The views of a scene show one set of named points, each view turned or mirrored, and shifted as a whole, with a little noise and some points left out.
In the rows, zero is written as 128.

Scene 1
View 1
Z_684: [105  85 148 137 147  71 136 106 113 148 131 182 189 112 112 139 160  97
 116 146  92 134 112 151 147 135]
Z_647: [ 97 132 128 102  94  92 114 104  82 126 127 178 233  80 114 123 137  64
 123 138  97 106 111 149 181 128]
Z_717: [123 134 182  71  90 104 115  77  73  86 143 123 204  72 112 181 132   5
 150 165 114 145 169  98 234 161]
Z_796: [102  63 152 162 173  58 147 110 129 169 131 194 173 131 117 135 171 122
 106 146  85 136 100 161 113 132]
Z_298: [ 89 103 124 143 148 110 138 104  94 169 144 195 187 111 120 119 147  95
 114 144 101  80  75 164 116  92]
Z_718: [100 104 137 119 113  56 120 112 108 131 120 190 231  96 110 123 155  90
 114 132  84 135 116 156 170 147]
Z_134: [141  67 219 116 151  73 140  74 119 109 142 123 147 111 115 206 159  39
 147 180 106 196 182  94 201 182]
Z_349: [100  46 148 177 192  46 156 117 144 181 127 210 163 141 114 128 179 140
  99 144  77 143  90 172  93 132]
Z_759: [130  48 195 150 176  58 150  90 135 139 137 155 141 133 114 182 170  84
 128 168  96 182 149 123 153 168]
Z_405: [113  72 168 138 154  56 139 106 122 140 131 175 181 117 113 154 167  93
 119 154  88 161 130 139 155 153]
Z_346: [107  98 153 124 132  81 130 101 101 140 135 175 194 101 117 141 153  76
 121 146  94 129 117 143 159 133]
Z_525: [ 98  91 138 148 163  97 140 104 103 169 142 191 173 118 118 128 154  99
 114 150  96  97  88 160 116 106]
Z_102: [ 97 116 129 119 127 109 131 100  84 151 138 185 201  97 119 126 141  76
 120 146 102  90  91 154 147 106]
Z_702: [103  49 144 169 168   8 146 133 152 162 112 215 201 135 113 121 186 149
  90 128  66 172 106 175 120 161]
View 2
Z_717: [153 168 133  89 105  60 153 128 112 118 127 200 185  67 109  94 101 161
 178 137  78 158 147 101 104 170]
Z_346: [162 177 115 105 116 123 150 118 123 139 130 167 104 139 126 137 127 135
 136 149  69 131 103 162 111 106]
Z_684: [164 175 107 106 122 136 155 110 124 139 121 165  83 155 132 150 134 120
 124 151  67 134 100 173 116  92]
Z_134: [147 186 112  65 136  64 159 123  64  85  73 204 146 103 130 155 111 106
 148 156  85 234 161 115 135 159]
Z_298: [144 202 113  96 107 144 121 141 134 172 144 136  86 167 132 157 138 136
 102 160  49  93  58 204 111  87]
Z_349: [172 180  94 110 138 174 158 101 111 141 104 145  31 202 149 196 152  86
  90 167  68 148  88 211 132  55]
Z_759: [163 182 104  84 145 111 166 107  78  99  79 185  86 151 143 182 129  86
 120 158  81 214 135 155 139 112]
Z_718: [182 153 114 134 115 141 166  99 138 143 140 169  93 137 122 120 128 144
 150 140  77 116 112 161 102  91]
Z_405: [175 164 108 115 125 138 170  96 114 123 111 175  79 150 133 151 135 113
 135 149  78 160 118 162 118  93]
Z_796: [167 181  98 107 131 156 153 108 113 139 111 152  55 182 143 178 143 102
 100 162  67 144  91 196 127  71]
Z_102: [149 187 120 101 107 126 129 135 138 162 149 148 107 142 123 132 128 151
 126 151  58  95  79 179 103 102]
Z_702: [197 151  91 139 138 187 187  69 124 132 105 163  20 197 144 175 155  92
 112 153  83 152 108 194 121  45]
Z_647: [164 167 126 118  99 121 143 119 149 157 158 165 127 120 114 100 121 167
 154 136  68  90 100 155  92 113]
View 3
Z_102: [116 138 117 111 135 104  80  99 168  80 134 147 128 145 109 140 111 129
  81 127 128 120  99 130 161 141]
Z_349: [122 119  93 178  82 197 111 125 138  69 108  94  82 135  99  98 100 136
 142 197 123 139 142 112 159 108]
Z_718: [107 135 135  94 116 111  59 110 140  85 108 104 145 150 107 127  90 189
 104 147 139 121 118 104 147 150]
Z_525: [121 131 103 148 115 141 100 106 168  72 132 137 102 138 103 127 113 115
  98 151 123 125 111 127 166 126]
Z_298: [125 136  97 148 131 135 108 100 178  66 145 162 106 145  99 134 121  98
  79 142 124 131  95 143 165 121]
Z_759: [112 116 106 129  70 147  60 131 145 117 114  74  76  86 132 124 109 121
 164 152 145  92 183  68 193 176]
Z_796: [119 126 102 156  93 170  96 117 146  76 111  99  95 133 106 109 102 136
 128 176 125 128 138 107 163 123]
Z_684: [112 132 117 120 103 134  77 117 149  89 119 107 113 132 108 126 102 146
 117 153 134 119 130 106 162 143]
Z_134: [102 114 127  82  73  95  22 130 151 144 121  71  91  60 151 147 108 122
 163 116 157  68 193  48 210 223]
Z_702: [113 130 110 153  77 190  94 125 115  74  83  69 106 148  97  89  86 189
 148 204 128 140 152  97 140 114]
Z_717: [ 96 131 153  36 121  30   4 106 165 136 131 115 146  91 143 174 108 147
 106  78 160  71 137  76 190 226]
Z_346: [111 130 123 105 114 110  63 111 153  95 122 115 122 128 115 135 105 147
 107 135 139 111 126 105 166 158]
Z_405: [110 124 117 119  89 136  66 122 141  99 110  87 103 113 116 120 100 147
 139 155 137 108 154  86 171 159]
View 4
Z_759: [143 133 139  86 185 152 118 153 137 158  65 152 153 138 130 137 159  58
 166 192 137  98 156 102 154 185]
Z_796: [135 118 127  71 164 131 123 141  94 137 126  95 169 165 139 138 144  67
 129 153 158 131 191 141 143 161]
Z_102: [168 139 129  81 170 146 144 122  97 124 167 126 141 140 113 106  89 107
 121 114 145 166 165 156 201 144]
Z_525: [160 129 123  77 180 131 142 129  87 121 144 116 159 166 134 128 114 100
 122 131 160 159 193 159 169 139]
Z_718: [126 128 132  72 128 154 117 131 112 147 171  99 139 120 110  98 111  72
 123 123 130 134 139 132 197 170]
Z_349: [123 108 124  60 160 121 118 145  85 133 119  76 186 183 154 150 159  54
 121 160 169 126 209 147 121 159]
Z_702: [ 96 102 127  52 124 130 100 150  98 150 135  52 180 158 145 137 161  31
 118 154 155 108 185 134 127 183]
Z_298: [169 131 122  77 179 133 148 122  80 116 163 111 156 167 129 123 101 111
 115 119 161 172 196 169 177 133]
Z_684: [135 127 131  74 147 147 125 136 106 144 148 107 149 134 118 115 118  76
 127 135 139 133 156 137 179 163]
Z_346: [159 135 136  84 173 150 139 130 114 136 138 137 138 135 114 115 109  92
 138 140 137 142 157 138 191 157]
Z_405: [132 131 134  78 162 151 119 144 122 152 111 121 150 134 122 126 136  62
 143 159 134 116 153 120 168 177]
Z_647: [155 139 134  83 141 162 134 119 111 141 186 127 120 112  95  87  74 104
 121 103 123 158 130 147 225 158]
Z_717: [170 164 148 108 170 194 141 128 165 167 124 202  91  67  75  79  86 109
 167 140  93 127  84 100 254 180]
View 5
Z_405: [102 130 123 124  97 112  85 110 122 164 122 149 117 127 104 122 128  59
 139 147 152  87 173  88 157 183]
Z_134: [ 96  52 168  43 133 130  68 111 120 167 122 181  97 139  46 114 147  52
 108 140 190  43 183  91 154 210]
Z_102: [ 83 134 113 144 113  68 126 172 129 149 111 127 131 116 149 135 153 102
 152 143 183 117 191 105 149 120]
Z_349: [104 198  88 186  56 122  75 114 120 162 129 123 126 125 135  89 103  46
 187 164 133  83 158  80 135 186]
Z_759: [105 110 138  98  99 140  63  95 116 169 127 166 103 137  72 103 124  39
 140 152 155  53 166  82 150 220]
Z_525: [ 87 163 103 167  90  89 104 165 123 149 117 121 130 125 151 106 135  84
 177 153 174  93 178  99 133 141]
Z_796: [100 175 102 164  76 111  88 126 123 161 125 126 124 127 128 103 118  58
 174 155 146  86 166  87 138 175]
Z_717: [ 84  27 172  38 166  74 119 147 125 159 106 177 108 122  84 168 176 101
  81 122 203  96 205 105 180 142]
Z_346: [ 93 122 126 125 114  86 108 140 129 157 115 143 121 119 124 139 145  83
 139 140 167 103 182  97 159 149]
Z_647: [ 86 109 125 124 128  50 140 155 131 153 106 140 128 104 143 171 162 103
 117 129 170 136 196 105 180 115]
Z_298: [ 84 164  99 172  95  75 116 181 123 143 118 114 137 122 160 111 142  98
 177 150 176 105 183 103 132 124]
Z_684: [ 96 143 113 138  98  94 103 131 125 158 119 137 124 121 130 125 130  72
 148 147 155  98 176  92 153 159]
View 6
Z_702: [ 55  77 128 200 112  92 103  89 103 147 144 175  87 148 151 156 108 185
 172 182 153 158  43 146 161  88]
Z_684: [108 122 135 176 128  87  89 125 119 156 138 154  96 128 156 129 120 145
 118 169 154 134 106 147 129 111]
Z_134: [ 95 194 125  89 121 132  87 163  65 102 111 166 144  89  97 119  89 118
 127 142 145  51 137 146 146 130]
Z_647: [136 144 148 207 183  56  93 156 137 158 116 135 103 119 163 136 129 119
  94 172 140 146 160 169  93 141]
Z_759: [ 84 149 123 111  91 130  83 126  77 132 132 172 113 108 117 119  96 148
 141 155 160  88  92 133 158 104]
Z_718: [100 126 141 210 170  67  98 133 121 140 120 151 102 127 157 150 120 141
 123 170 135 148 122 164 120 130]
Z_346: [117 136 141 172 142  84  89 139 120 153 127 147 102 120 154 127 119 133
 109 166 149 132 128 151 120 124]
Z_349: [ 85  79 131 170  80 101  83  88 116 174 161 166  73 146 164 128 115 180
 145 176 176 153  49 128 156  76]
Z_298: [147 107 149 187 115  71  73 118 155 201 154 134  71 137 184 109 137 148
  88 172 178 158 116 137 111  99]
Z_796: [ 98  99 132 170  99  97  83 104 119 166 152 160  82 139 159 124 116 166
 132 173 169 145  75 134 146  89]
Z_405: [ 88 131 130 155 121 101  92 127  99 139 132 163 104 120 134 133 107 149
 134 165 152 119 101 148 144 110]
Z_102: [147 132 148 189 145  68  79 137 147 181 137 133  88 124 174 115 134 130
  85 169 162 148 138 149 104 120]
Z_525: [133 110 143 177 107  83  74 115 142 190 152 142  78 135 173 110 132 148
 100 170 177 147 105 136 122  98]

Which points are out of place in each view (at most two, in the order of its rows)? Write - if all are in place.
view 1 => -
view 2 => Z_134, Z_405
view 3 => Z_298
view 4 => Z_684, Z_346
view 5 => Z_759
view 6 => -
